Each row is a point on a landscape with many peaks, with its height.
From any point a climber steps to the highest of the 2 points nearest to it. It stops when none of these is higher. Distance is the straight distance between rows; heights are no part of it.
Z_533 h=267: [ 95  80 120 117 142 157 125 112 173 105 119  86 136  93 153 167 103 128
  94 104 159 167 198 153  96 125  54 125 101 137 116 146 136 103  95 142
 134 149 113 147 144 103]
Z_660 h=323: [158 116 123 138 139 110  78 103  84 118 143 178 100 139 117 148 118 174
  85 211 124  91  85 163 138 176 154 119 153 128 138  88 158 139 126 140
 121 110 168 121 139 174]
Z_241 h=625: [ 84 124 179  95 126 189 153  82 140 157 112 129 129 118 128 185 182  97
 140 103 158 168 159 178 149 119 133 186 151  77 120 140 146  71 175 116
 168 122 117 142 120 120]
Z_986 h=437: [166 137 184 114  98 129 150 145 157 156 158 113 112 123 112 101 199  84
 153 104 103 168 122  91 180 109 174 137 152 107 101 147  83 186 130  82
 128 150 105 112 127 126]
Z_329 h=213: [131  88  95 181 102 120 152 134 186 137 157 119 139 118 154 206 137 202
 134 137 117  88 147 108 158 125  79  75  88 143 132 136 134 107  98 153
  93 106 179 140 134  86]
Z_165 h=166: [115 171 140 120 127 122 126 183  86 146  86 136 122 141 158  64  89  83
 137 144  93 130  80  94 118 133 160 143 119 161 137 142 143 113 155 135
 157 130 102 132  73 124]
Z_997 h=133: [102 123  68 122 130 152 133 101 160 163 138  79 143 140 123 111 134 138
 135  55 147 153 134 178 142  93 107 124 127 123 162 170  87 120 121 110
 148 113 126 114 191  28]
Z_47 h=252: [131 127 144 134 131  75 137 181 117  93 139  80 157  85 187 123 121 117
 119  97  80 147 144  50  93 122  88 133  78 178 110 164 108 139 102 113
 105 165  92 112 113 154]
Z_231 h=8: [ 98 127 161  66 165 179  93 130 115 129 148  87  99  96 128  81 119  46
 128  98 148 212 170 136  92 150 144 196 129  96 125 132 113 116 165 118
 107 172  96 128 107 143]
Z_726 h=508: [146 183 152 123 106 131 143 196 136 152 117 156  91 168 133  69 106 100
 184 114 140 133  62 138  99 162 189 125 155 156 114 148 187 117 163  98
 164 120  76 128 112  97]
Z_137 h=172: [133  85 201 153  98 150 151 110 223 153 124 121 122 149 103 155 113 122
 115 138 150 137 197 108 111 129 110 117 127 113 116  77  96 172 110 151
 111 134 129 175 101 148]
Z_938 h=149: [146 180 131  97 145 127 142 157  91 157 172 103 150 113  96 104 202  97
 192  76 171 185 124 149 129 126 202 178 180 102  95 161 131 115 145  81
 133 121  66 107 153 142]
Z_511 h=376: [133  71  76 148 133  93 113 109 133 124 160 182 122 132 159 176 122 200
 136 168 106 111 114 181 162 137 107 117 113 128 161 102 198  80 128 140
 113  85 167 149 102 141]
Z_238 h=310: [128 129 103 126 109 183  71 106 145 119 147 138 115 162 122 163 125 176
  98 176 139 100 136 193 171 155 101 100  93 163 140 119 145  85 132 148
 133 102 197 146 148  92]
Z_983 h=226: [130 118 144 131 151  72 132 197 104 106 132 118 172 103 124  71 111 100
 118  89  78 127 128  67 108 124 114 125  95 152 138 152 102 119 115 121
 126 161  59 119 134 168]
Z_10 h=251: [113  93 131 115 117 145 131  83 184 137 136  81 142 113 147 187 123 138
 111 109 172 161 205 152 113 118  88 132 133  98 106 133 114 145 100 150
 132 140 129 149 177 100]
Z_164 h=256: [133 162 160 100 147  90  80 147  97  76 110 109 103 108 182 145 132 130
 159 167 139 116 145 113  78 202 102 128 109 126  91 141 144 127 113 136
  87 168  85 121  95 193]
Z_42 h=329: [144 128 130 127 101 129 145 143 159  80 146  96 107 121 180 142 138 136
 125 107  79 136 115  99 131 112 105 103 105 179  90 174 143 130 105  92
 146 161 133 114 111  66]
Z_583 h=20: [101 158 162  56 125 188  70 154 128  98 141  88  81 112 172  83 128  59
 138 104 134 183 142 104  78 129 115 177 123 114 110 126  97 119 184 114
 113 169 113 138  94 139]
Z_198 h=192: [123  82 103 125 105 105 164 167 142 140 118 171 143 114 109 122 135 161
 155  80 124 123 110 128 118  79 109  85 149 122 145 128 160  89 104 114
 144  95  65 129 154 156]
Z_496 h=401: [ 99 101  95 132 120 121 104 108 100 114 137 168  89 115 152 185 146 181
 108 161 109 121 109 183 132 142  98 135  99 152 166 135 228  78 134 118
 154  86 152 116  97 142]
Z_337 h=375: [137 180  74 141 117 149 122  67  90 157 116 107 150 180 128 144 112 122
 125 135 173 110  98 182 144  83 174 123 134 127 162 121 138 155 132 157
 140  97 163 116 173  79]
Z_491 h=332: [159 119 179 154 118 109 136 112 150 118 147 151 131 156  58 117 110 111
 106 195 134  97 125  99  85 157 135 119 134 129 132  69  93 189 111 125
 104 159 113 138 101 171]
Z_389 h=315: [162 150 131 148  94 143 123 124 161 100 166  73 131 137 140 131 142 119
  85 124  57  98 138  83 144 121 128 125  84 158 107 153  73 128 125 109
 102 165 191 113 117  82]
Z_93 h=502: [137 189 135  96 131 144  85 136 123  97 124 155  85 155 135  63  87 130
 104 187 121 115  80 148 126 151 159 130 119 213 133  97 101 137 151 172
 144 134 201 138  76 126]
Z_691 h=156: [149  82 145 140 108  87 142 102 164 122 117 146  81 130 153 200 115 183
 130 193 124  99 123  80 138 196 145 117 146 102  90  82 139 167 146 143
  96 111 146 132  90 175]
Z_928 h=438: [146 117 115 148 151  73 124 125  66 114 157 123 154  89 157 198 155 146
 128 155 143  99 138 120  92 144 100 127 136  96 120 151 168 145  75 132
  83 141  95 102 174 178]
Z_400 h=343: [114 131  81 158 169 104 129 157  56  85 132 134 171  88 140  96 103 117
  77 135  84 104 124 102 118 115 119 133  82 180 160 163 133  73 105 145
 133 135 153 120 135 113]
Z_23 h=351: [157  81  98 139 141  94 113 108 122 128 150 177  94 127 162 166 122 214
  92 194 109  98  90 156 157 185 121 111 135 142 135  80 173 115 148 127
 125 102 172 122 109 169]
Z_531 h=340: [126 154  94 122  99 172  85  78  97 140 120 133 109 175 119 175 120 145
 109 161 156 114 123 210 153 125 148 122 123 136 160 114 175 110 139 161
 145  80 178 138 155  94]
Z_254 h=457: [ 91  90 116 136 139 102 149 153  98  97 106 143 115  90 175 147 129 163
 111 155  91 107 105 113 125 147  83 121  88 164 140 151 174 102 103 102
 140 133 113 125  92 143]
Z_593 h=235: [107 155 136 116 134 149 117 136 124 123  83 139  97 137 144  93 114 161
 110 183  75  87 111 120 159 181  97 114  71 193 138 130  98 101 150 128
 142 128 193 151  84 106]
Z_857 h=516: [119  88 134 126 121 142 162 135 212 176 123 167 147 134 119 125 151 138
 181  71 144 143 166 159 149  65 134 111 173  79 124  99 109 124 129 118
 112  83 109 167 161 134]
Z_273 h=465: [147 165 190 115 110 149 139 207 149 147 124 143  78 141 149  69 133  68
 191 114 144 150  97 125 115 152 157 157 141 134 112 142 131 142 176  81
 127 141  71 141 117 107]
Z_208 h=181: [130 113 125 115 113 127 143 136 109 128 134 157 136 134 114 152 140 143
 157 108 140 128 114 147 113 108 123 124 146 116 117 156 188 116 116  98
 159 117  65 119 143 128]
Z_562 h=420: [111 153  66 155 122 151 152 125 149 196  98 145 175 155 113  91 100 131
 142  91 185 127  92 171 128  66 167  91 173 105 162  90 137 141 123 160
 154  67 123 126 175 125]
Z_734 h=173: [151  81 158 144  85  91 175 103 178 147 109 148 118 131 122 195 141 158
 162 134 106 111 133  70 165 143 154 113 139  71  87  82 107 178 128 136
  94 116 121 137  90 167]
Z_563 h=123: [148 114 147 131 131 111 132 104  52 126 109 150 127 120 131 163 156 128
 125 163 104  89 101 116 169 143 141 143 137  82 119 138 141 146 129 127
 115 137 133 109 133 162]
Z_651 h=412: [132 180 104 112 132 155 138  65  73 163 125  94 142 160 128 140 159  92
 145 116 167 135 113 165 163  81 189 166 156 108 143 139 117 157 140 147
 132 115 162 100 153 100]
Z_523 h=685: [122 159 150  81 120 143  61 120 119 101 116 162  61 175 129 115 106 142
 128 182 147 128  85 198 126 168 146 146 142 173 120 103 170 124 139 140
 169 109 149 131  91 149]
Z_720 h=205: [131 137 114 139 158 141 116 146 114 112 132  88 151 111  96  73  99  77
  61 115  99 131 161  85 124 102 123 148  93 146 145 141  75 125 145 138
 109 162 164 139 111 112]
Z_915 h=301: [156 121 151 169 126  93 148 109 165 125 153 117 184 137  52 129 123  93
  79 145 125 122 166  92  87 141 106 134 140 123 147  71  77 202  76 125
  96 140 122 140 130 163]
Z_446 h=94: [163 151 147 103 118  88 130 120  59 110 110 152  86 157 122 125 135 124
 168 158 106 111  55  90 169 174 189 133 145 125 108 127 171 152 174 107
 152 149 111  98 104 136]
Z_922 h=142: [132 170 143 104 146 107  91 175  90 101 110 145 121 133 130  54  84 109
 137 173 113 117 102 105  81 151 120 146 126 170 136 125 127 110 158 148
 135 152 118 147  84 142]
Z_200 h=97: [145 134  58 100 120 161  74 101  84 112 192  75 135 120 125 117  82 115
 106  87 149 171 117 149  71  90 154 176 143 112 129 139 118 109 152 137
 123 148 152 101 156  89]
Z_382 h=42: [133 113 146 104 127 171 116  69 146 158 164 101 119 146  92 106 133  78
 109 131 173 139 162 161 117  96 164 148 147 114 131 117  87 172 135 127
 121 150 153 139 147  89]
Z_11 h=239: [144 158 152 150 151 119 120 145 140  87 153 102 152 102  82  58  97  58
  66 132  88 137 163  47 107 127 103 146  98 150 156  91  55 152 149 127
  97 158 154 136  77 145]
Z_679 h=272: [122 134 131 112 137 111  92 141 110  74 146 111 111 106 174 172 126 144
 139 159 160 135 151 141  67 170  97 126 113 154  95 154 189 109  85 122
 108 155  83 108 123 159]
Z_110 h=130: [156  99 126 158 120 126 136 135 171 122 149 177 161 143  71 111  82 174
 101 161 137 104 128 138 102 113 117 100 140 153 132 100 119 149 113 136
 153 124 115 161 143 123]
Z_3 h=253: [121  97 158 128 129 100 168 180 171 122  92 144 123 109 159 113  97 162
 131 145  97 123 117  86 101 157  63 102 109 175 122 132 115 141 120 131
 144 134  81 158  87 132]
Z_179 h=65: [108 134 145 104 139 133  78 115  89  80 101 142  75 123 177 137 138 129
 113 186 101 108 107 149 137 181 113 129 120 137 107 137 146 116 128 119
 127 132 151 124  95 159]
Z_202 h=78: [122 129 137 109 121 110 123 122  76 112  82 153  78 141 153 130 120 143
 129 167  88 108  77 126 159 169 134 139 120 144 131 132 173 117 154 111
 160 117 135 123  82 139]
Z_702 h=334: [118  99 124 149 144 148 147 143 132 168  92 133 150 145  74 112 114 119
 100 110 139 101 150 119 155  98 110 108 113 102 167 128 103 125 129 153
 121 113 137 166 126 126]
Z_635 h=588: [ 95 115 157 107 129 160 174  92 181 164 132 124 157 132 152 186 190 135
 182  82 152 166 173 161 178  97 124 159 163  59 121 123 125  93 150 128
 141 116 126 163 139 122]
Z_903 h=561: [142 108  96 167  83  58 170 113 166 128 139 125 151 105 133 178 166 185
 143  96 109  94 112  98 143  91 107  64 138 109 121 108 103 163  73 125
 122 100 141  97 182 131]
Z_28 h=511: [ 91 157 128  95 132 200  83 111  98 131  97  82 102 147 138 104 120  60
 100 125 126 145 150 137 137 127 155 149  88 147 127 149 118  94 157 140
 118 143 167 126  87  96]
Z_648 h=497: [131 140 111 129 107  98 175 108 160 146 115 141 149 116 116 121 191 194
 206  77 116 134 139 132 161  58 128  82 196  83 125  82  90 143 130  93
 132  92 154  90 182 159]
Z_630 h=590: [165 186 130  75 119  95  80 138 116 103 144 156  78 164 136  81  92 153
 139 189 126 103  48 155 118 183 173 149 145 201 120  84 139 139 166 148
 156 141 167 121  90 137]
Z_760 h=589: [183 163 160 113 114  86 156 152 123 121 138 126 118 143 130 114 173 149
 195  84 136 134 110 117 114 163 173 102 133 116  78 148 157 139 133  74
 132 173  39 116 124 138]
Z_67 h=77: [160 150  93 122 126 158  92 131 101 138 188  95 148 143  98  80  66  91
  98 119 171 145 112 121  65  91 194 151 145 138 133 103 128 140 155 152
 119 155 148 125 134 119]
Z_737 h=398: [169 131 167 134  78 121 147  95 170 140 152 101 121 148 111 151 173 109
 125 133  99 117 132  98 148 115 154 133 144 111  94 125  89 200 101  99
 123 155 131 112 126 112]
Z_486 h=137: [156 183 116 100 136 130 132 170  65 163 186  93 161 119 105  77 160  93
 159  73 176 176 134 117 108 123 221 184 148  86 133 151 129 121 159 115
 112 142  79 114 128 163]
Z_381 h=470: [140 134 116 125 116 116 151  93 119 136 131 146 146 146 115 159 180 164
 178  97 140 111 113 146 158  74 133 119 175  78 117 123 120 162 118 104
 153 107 133 111 182 123]
Z_152 h=573: [111 114 133 133 127 162 161 176 139 201 116 152 133 116  87  86 126  85
 148  95 193 157 123 157 133 108 172 145 164  98 132 114 125 137 129 126
 135  89  84 143 166 149]
Z_476 h=195: [130  95 217 143 110 123 144 153 210 145  84 125 104 129 133 146  91 132
 136 151 142 153 178  80  97 165  75 117 129 140 107  90  97 180 126 159
 115 126  93 173  81 161]
Z_417 h=129: [121 154 107  95 143 151 130 165  70 167 162  78 152  94 128  76 138  63
 120  83 137 202 125  92 132 109 188 198 139  87 149 166 110 135 158 142
 121 133 117 113 117 142]
Z_233 h=510: [127 146 159 129 110 127 169 204 111 171  88 160 110 110 109  80 152  99
 173  91 134 145  91 118 153 139 169 121 151 115 117 139 146 101 141  98
 148 111  45  98 131 164]
Z_376 h=151: [117 145 116  94 154 143  97 128  48 121 127  86 137  95 132 103 137  55
 101 112 107 167 161  95 136 110 141 200 105  88 143 162 102 125 155 132
 102 159 144 112 100 156]
Z_290 h=454: [173 101 124 131  96  97 117 104 143 123 163 170 127 154 105 166 116 195
 145 178 141  90 103 144 119 147 148 112 158 115  97  88 168 164 123 115
 144 122 124 140 148 132]
Z_978 h=25: [102 121 134  77 163 178  79  45 117 140 149  91 112 124  95 115 112  78
 108 111 188 165 158 191 115 129 148 159 141  92 145 110  95 124 128 163
 112 165 165 128 147  94]
Z_884 h=115: [138 109  73 109 133 141 115 115 136 119 174  70 152 118 130 108 107 116
  96  70 116 161 144 147 104  89 121 150 119 133 138 169  86 112 124 116
 124 151 139 119 169  53]
Z_243 h=200: [119 123 141 145 166  99 137 192  94 146  88 137 165 110  84  53  96  72
  98 112 110 126 134  75 133 114 127 130 115 129 157 135 105 130 124 142
 131 140  81 135 124 159]
Z_278 h=547: [168 164 147 125 108 112 152 164 120 148 125 174  94 166  95  87 143 146
 197  92 153 132  76 141 117 164 195  93 160 126  96 132 192 122 147  80
 165 129  56 121 137 118]
Z_553 h=209: [103  76 117 141 109 121 174 187 160 141  94 171 128 124 117  96 107 167
 125  90  93 119 104 113 152 102 109  75 115 155 152 134 140  72 118 120
 154  95  98 152 106 128]
Z_414 h=582: [101 126 195  93 151 166  90 135 178 100  94 124  98 121 139 106 106  85
 120 154 157 153 169 131  91 153  77 128 128 137 105 110 111 136 130 141
 128 164  93 164 100 154]
Z_731 h=275: [140 144 117 139 136 163  95 126 137 113 130 158 108 139 122 114 120 184
  77 190 103  84 117 159 166 184 110 105  82 190 140 120 107 105 136 142
 127 122 210 130 118 113]
Z_788 h=271: [133 136  99 141 117 141 131 147 126 131 141  75 156 139 122 130 148 121
 102 105  70  73 125  96 174 116 111 108  71 168 137 181  92  96 120 114
 118 141 179 106 157  59]
Z_923 h=311: [136 118 104 157 148  91 133 135  69 100 131 117 158 100 145 128 142 118
  86 128  78  80 112 104 146 114 114 128 104 129 146 170 116 112 101 128
 113 142 142 107 155 123]
Z_92 h=444: [150 152  96 138 103 114 160  98  84 134 110 153 118 154 103 152 179 144
 173  80 113 127  72 141 177  86 151  90 161 109 118 139 152 131 123 122
 169 107 158  93 178  99]
Z_784 h=10: [ 77 124 144  74 174 190  75  90 104 122 116 100 106 102 106 101 101  43
 103  98 162 186 162 174 101 146 145 175 128 100 128 122 119  94 138 153
 117 166 134 119 100 123]
Z_221 h=304: [108  69 123 138 171 129 146 145 134 141  96 167 164 121  85 128  96 121
 123  98 142 134 173 131 120  95  76 133 129  85 157 122 140 110 130 148
 113 105  91 181 122 170]
Z_824 h=108: [175 152 162 116 117  93 112 122  49 119 141 135 119 132 126 133 156 106
 159 154 106 101  92  88 150 144 191 160 137  93 106 130 131 154 155 107
 109 174 106  84 110 163]
Z_53 h=182: [ 81 146  69 164 166 113 149 124 115 167  94 109 170 161  91 110 121 154
 136  83 153  96 143 119 165  81 107 113 116  88 207 131  72 130 127 151
 107  90 164 109 178 152]
Z_982 h=359: [172 144 161 139  79 118 144 121 186  94 146  89  99 143 159 147 133 132
 121 125  74 128 117  76 129 132 132 112 129 158  73 144 102 173 120 104
 131 164 143 112 107  79]
Z_544 h=613: [129 131 164  96 106 182  86  91 120 113 116 147  85 161 118 127 117 114
 117 169 156 119 127 170 134 128 155 135 144 136 114 118 150 131 140 129
 147 135 140 140 113 122]
Z_556 h=305: [119 110 135 115 110 137 161 130 147 117 126  83 117 101 175 171 175 120
 128  80 108 155 161 118 144 105  94 127 113 133  95 190 153 126  89  99
 140 148 107 108 133  93]
Z_297 h=288: [ 95 111 140 124 114 123 126 121 114  89 138  89 101  79 200 211 159 125
 137 127 143 154 167 123 107 128  94 139 114 148  90 174 187 121  77 121
 123 149 108  93 131 118]
Z_609 h=372: [161 131 105 136  91 119 132 127 128 118 142 157 117 161 110 118 110 162
 119 128 111 119  75 143 156 114 155  93 135 178 122 141 169 119 126 117
 189 118 141 121 143  63]
Z_256 h=175: [109 144 104 154 177 123 156 168 109 189  82 113 183 106  91  45  94  47
  83 102 141 130 117  96 149 102 148 115 123 119 173 120 121 137 110 181
 133 125 107 142 124 156]
Z_390 h=464: [138  92 130 177 156  75 120 143 109 111 152 140 138  78 144 194 110 180
 104 174 151 121 164 101  78 167  82 100 130 134 119 117 160 142  75 163
  81 120 120 123 149 182]
Z_299 h=373: [159 140 151 148 119 115 110  98 162  88 159 164 108 145  98 118 115 143
  91 225 117  90  91 121  97 205 147 116 141 160 127  65  85 169 112 137
 107 147 170 116  97 163]
Z_301 h=673: [ 82 107 202  82 143 188 144 103 140 165 130 126 125 103 120 140 162  68
 132 130 192 194 175 172 136 144 141 192 157  77 126 113 121 102 164 116
 146 153  91 158 124 145]
Z_667 h=597: [107 179 141  98 131 193  64 119 110 103 114 115  83 162 134  90 112  84
 100 162 135 118 114 139 149 139 161 114  80 177 128 113  96 118 148 158
 114 136 206 142  74 113]
Z_495 h=140: [135  99 177 137 112 132 123  88 124 122 100 139  81 115 153 188 155 144
 126 191 116  96 129 104 169 178 135 126 125  78 100 105 125 154 133 135
 103 142 151 127 100 176]
Z_73 h=426: [ 82 103  89 140 126 138 106 119 120  84 141 138 114  78 179 176 157 158
  93 160 121 134 125 160 109 140  72 122  91 178 144 158 201  79  89 111
 140 126 136 118 112 110]
Z_372 h=237: [126 112 108 152 113 143 141 133 135 125 132 106 121 122 151 177 153 172
 109 147  83  76 116 112 173 150  89  87  75 154 128 158 143 101 107 113
 118 131 181 122 135  83]
Z_697 h=35: [116 162 150  89 122 148  80 140 106  83 109 101  90 112 188 108 141  76
 131 144  83 138 136  87 121 122 108 159  98 121 103 146  92 123 157 108
 113 168 142 126  78 137]
Z_776 h=120: [139 138 154 104 142  94 122 169 117 135  99 165 107 156 108  64  81 155
 143 186 129  96  80 120  99 184 131 135 140 170 147 106 139 132 161 144
 163 138 100 152  80 148]
Z_663 h=158: [ 85 149  95 140 126 167 152  78 136 167 117 150 149 152 125 166 150 138
 184  72 177 165 122 198 134  73 153 142 160  91 147 128 153 101 165 134
 174  55 117 112 160  89]
Z_823 h=191: [141  72 127 178 100  86 170 117 194 148 121 130 134 130 140 204 133 176
 147 119 102  98 164  88 157 123 120  96 112  96 112 106 101 137  94 163
  76  95 157 143 112 130]
Z_428 h=527: [115 114 143 120 141 157 143 187 139 157 117 127 126 120 117  71 116  65
 120  91 140 166 137 129 122 122 147 158 143 128 126 158 122 124 136 102
 130 125  67 133 144 123]
Z_21 h=411: [105 165  77 110 134 163  82 143  82  55 154 123 123 108 171  99  93 125
  85 127 102 145 115 128  84 119 116 148  94 192 120 151 135  64 149 123
 137 135 173 118 108 109]
Z_602 h=110: [155 111 123 140 130  94 129 166 128 138 139 189 143 159  73  86  62 194
 125 171 143  93  87 134 107 156 153 121 140 160 144  89 155 130 132 138
 168 122 101 147 119 154]
Z_537 h=230: [120  76 131 149 109 123 178 168 190 123 109 141 134 116 145 137 111 189
 117 117  97 119 132  99 137 114  75  77  93 166 127 134 125 113 102 123
 135 123 113 159 101 115]
Z_832 h=157: [ 87 147  66 157 194 123 155 129 100 183  75  88 185 125  85  87  88  97
  96  78 157 125 128 129 141 103 110 127 117 103 199 140 107 126 115 177
 127 107 134 124 153 125]
Z_437 h=280: [146 127 173 119 117  98 164 215 189 131 111 140 126 121 154  72 108 128
 164 109 101 123  92  94  89 163  93  96 122 182 119 136 109 130 139 104
 141 136  47 160 124 115]
Z_686 h=169: [123 154 108 118 126 149 143 112 107 155 134 146 141 132 104 147 162 106
 164  81 166 164 107 179 108  99 163 159 171 115 112 167 175 112 143 112
 171  91  75  93 162 100]
Z_959 h=598: [174 118 124 169 114  85 139  99 125 105 162 120 125 111 158 180 154 150
  97 157  76  85  95  98 140 150 138  97 134 131  99 140 127 154  96 115
 110 141 162  90 151 108]
Z_30 h=50: [ 75 167 146  96 169 146  43 127  79  62 101 137  87 116 170 111 138  66
 112 162 105 129 119 119 120 159 106 146  94 119 104 133 106 105 129 131
 102 140 153 139  80 172]
Z_646 h=377: [133 135  98 159 129 125 150 134 133 176 114 132 168 148  80  83 100 112
 101 106 155 104 110 129 134  78 163 101 146 132 164 115  96 149 110 163
 147 107 133 136 169 112]
Z_80 h=148: [ 84 144  64 147 114 158 132  81 135 152 123 115 144 171 126 158 139 155
 165  67 167 135 121 182 149  79 112 114 123 113 169 151 137 104 153 126
 160  72 133 107 179  56]
Z_946 h=650: [ 91 121 180 122 140 150 113 135 153 107  63 116 100 108 157 138 119 111
 108 164 114 125 179 100 132 155  60 116  89 123 111 119  98 128 122 146
 115 153 131 167  78 155]
Z_944 h=295: [156 140  88 159 157 116  79 113  73 110 150 174 145 125 110 122  98 158
  69 198 138 100 111 172 124 151 128 120 136 155 158 115 148 119 118 166
 125 107 174 125 158 141]
Z_711 h=581: [ 80  94 147 130 155 169 122 143 164 118  81 129 128 122 131 148 108 144
 118 147 108 104 189 111 152 149  48 106  64 128 134 120 133  78 132 144
 106 128 160 188  76 148]
Z_608 h=546: [141 164 158 105 127 107 136 173  73 128 117 137 116 135 136 100 152 103
 181 104 111 138 101 102 120 147 163 149 129 120 109 165 165 111 159  91
 139 148  48  93  96 141]
Z_910 h=160: [107 161 106 102 153 137 153 123 119 164 155 104 149 109 106 121 189 106
 186  72 174 199 109 180 129 112 174 175 200 101 115 156 120 125 138  95
 165  89  95  98 183 108]
Z_136 h=281: [135 117 120 160 153  95 129 149 107 100 132  85 163  79 154 143 138 101
  67 126  70 117 170  77 122 130  83 131  83 136 128 166  92 136  92 129
  89 156 146 119 132 147]
Z_94 h=600: [155 100 106 182  99  50 141 122 146 130 166 140 174 114 128 197 134 188
 144 136 140 100 137 114  90 117 113  95 143 106 112  97 123 182  75 140
 105  98 116 113 183 144]
Z_913 h=374: [134 132  69 136 158 122  88 142  79  63 172 144 162  96 133 105  85 129
  80 148 123 130 129 134  86 118 106 134 109 180 137 151 142  87 120 136
 126 147 143 110 148 115]
Z_18 h=493: [121  65 112 160 143  87 150 152 123 108 131 158 143  88 156 182 110 186
 123 154 121 113 137 105 115 134  81 108 107 126 138 124 176 114  89 151
 101 118 115 147 109 174]
Z_516 h=201: [ 76 124  60 181 163 103 139 100 111 120 127 127 165 143 148 158 148 182
 146  91 150 103 143 146 153  80  80 115 111  79 194 142 103 119 118 114
 102  92 141 103 191 143]
Z_265 h=236: [158 138 173 121 139  91 104 150 119 111 126  94 145 115 136 141 123 111
 135 143 133 139 177  89  88 162 110 146 112 123  98 141 122 165 110 128
  83 174  72 121 117 191]
Z_529 h=198: [104 179 142 107 113 156 119 148 112 144  66 126  85 156 159  69 106 104
 126 161  84 118  97 115 148 142 133 124  96 191 134 139 126 104 160 133
 160 121 161 153  60  78]
Z_569 h=150: [150  93 156 156 103 160 138 104 209 130 132 149 125 161  89 143 105 164
 104 171 131 100 150 129 123 127 115 104 122 134 128  88 104 154 125 139
 125 130 152 174 106 125]
Z_637 h=338: [130 127 118 121 121 112 134 167 129 104 137 165 117 142 137  96  93 168
 128 148 113 119  85 139 103 136 119 124 126 200 137 152 176  98 127 106
 183 128  95 125 109  98]
Z_55 h=459: [101 128  77 151 127 127 163 145 149 187  73 170 160 144 107  92 109 135
 169  73 140 124 129 154 150  56 146  90 163  98 178 106 130  73 127 165
 115  52 126 136 142 158]
Z_280 h=232: [104 119 123 126 145 115 130  49 172 137 152  84 166 119 143 181 143 163
 139 124 181 150 200 156 112 118 105 157 146  65 132 108  75 198 106 133
 121 126 148 132 195 126]
Z_847 h=215: [ 77 114  81 161 166 107 133  73 160 126 142 119 173 147 144 160 134 189
 161  98 167 130 185 154 138  85  92 132 123  51 165 107  86 158 128 121
 109 105 144 123 189 144]
Z_237 h=486: [106 134  99 142 117 139 170 141 170 184  96 171 138 121 111  89 148 141
 207  67 150 156 139 173 147  57 153 109 203  98 143  90 122  92 148 120
 120  47 132 122 172 152]
Z_227 h=529: [103  72  97 160 160 122 142 140 146 116 117 149 157 109 134 169 111 168
 119 140 108  99 177 131 145 128  56 104  78 118 158 127 155  70 107 156
  86 111 159 172 103 149]
Z_757 h=410: [156 163 102 139  95 145 143 111 107 154 113 119 119 175 108 135 148 130
 134  95 110 103  81 134 188  94 167  85 126 143 134 150 150 129 127 135
 162 111 173 115 158  55]
Z_840 h=456: [ 94 149 110  99 124 184  97 134 113 106 118 103 106 133 159  93  97  81
 106 100 109 166 131 142  80 109 140 159 112 167 113 170 142  71 164 110
 149 129 129 119  96  84]
Z_268 h=651: [166 105 115 181 117  44 154 124 122 117 169 132 146  97 147 192 140 182
 107 165 107  90  98  74 107 181 141  89 141 137 103 114 142 159  87 128
 102 127 117  89 162 141]
Z_232 h=309: [129 118 138 112 115  99 168 194 162 126 106 161  93 136 143  74 105 163
 160 116  98 121  54 107 123 158 118  94 143 192 126 135 155 112 149 102
 189 117  76 142 106  96]
Z_629 h=285: [108  85 129 124 179 138 128 133 133 106 103 113 159  92 108 139  92 114
  90 113 140 152 193 129  96 130  43 131 113 125 131 137 142 123 111 133
 118 141  86 156 130 147]
Z_676 h=479: [145 145 178  97 121 149 121 172 134 145 159 113 108 124 143  75 152  66
 149 110 120 176 135  97 136 117 164 171 134 116 115 151 105 158 164  89
 118 159  86 125 115 129]
Z_415 h=273: [156 133 143 179 145  96 156 134 153 100 144 119 186 119  55  91 111  86
  56 133  80 112 157  70 116 140 101 134 110 149 162  91  56 159  98 132
 106 150 134 135 116 145]
Z_753 h=455: [119 177 100 102 133 178 107  86  50 145 111  68 132 136 139 140 145  63
 111 110 129 137 128 147 153 107 174 173 106 114 140 160 126 110 152 152
 110 133 176  95 119 103]
Z_718 h=548: [169 134 108 170 100 110 135  75 142 121 160 117 133 140 148 191 176 162
 126 139 113  86 108 133 158 116 120  90 137 102 108 137 125 166 104 114
 121 124 181 109 182  73]
Z_647 h=217: [144 127 198 151 125  86 120 150 158 115 103  94 133 111 122 147  98 109
 119 139 135 156 190  69  77 179  71 136 114 165  99 120  90 180 104 152
  96 141  96 126 101 176]
Z_848 h=174: [122 120 102 111 184 111 115 113  93 121 134  72 157  89  96 102 124  79
  87  96 112 151 172 108 131 116 105 173 115  88 167 165  82 152 125 138
  90 153 145 131 144 132]
Z_212 h=524: [137 110 100 134  92  85 190 110 171 145 107 121 124  96 132 154 193 182
 191  61  90 125 131 103 183  76  96  62 154  95 128 120 106 118 109 117
 112 109 151  97 159 155]
Z_918 h=552: [100 123 156 124 140 149 166  99 184 179 126 166 151 157 125 138 186 127
 218  89 164 146 152 173 189  64 173 142 180  71 133  83 106 102 162 126
 118  84 145 166 130 131]
Z_464 h=623: [106 112 159 103 150 182 144 115 120 184 132 132 130 121  96 114 133  67
 143 117 204 175 147 183 109 131 173 189 167  96 130 122 136 125 152 124
 143 124  84 137 148 122]
Z_234 h=557: [ 99 130 185  72 134 188  70  97 155  90 126 129  86 145 131 121 119  82
 119 147 178 145 148 163 105 144 137 142 141 120  98 114 126 126 131 132
 132 172 105 141 115 144]
Z_577 h=483: [157 118 118 122  90 131 104  67 120 114 157 169 107 158 132 196 147 179
 166 158 138 122 105 181 146 134 134 116 160  97  94 102 207 145 132 116
 161 112 148 131 155 113]
Z_977 h=416: [180 111 123 158  87  98 143  93 184 115 166 168 121 155  99 156 113 193
  96 209 116  84  90 121 116 195 155 109 150 148 106  60 115 177 117 116
 138 125 161 116 122 127]
Z_868 h=509: [149 128 123 141  95 145 132  57 142 119 149 139 109 149 162 225 179 169
 174 129 136 121 134 163 165 116 113 103 140  79  96 122 180 139 123 124
 147 125 185 134 166  79]
Z_892 h=58: [154 136 126 105 133 142 112 114 110 170 181 120 143 151  87  86 116  83
 137 119 188 142 132 148  88  96 199 158 167 114 127 116 116 171 137 126
 120 144 121 121 161 109]

Where does a climber stop that starts at each point below?
Z_915: Z_268
Z_832: Z_301
Z_221: Z_301
Z_23: Z_946
Z_892: Z_268
Z_486: Z_268
Z_3: Z_268
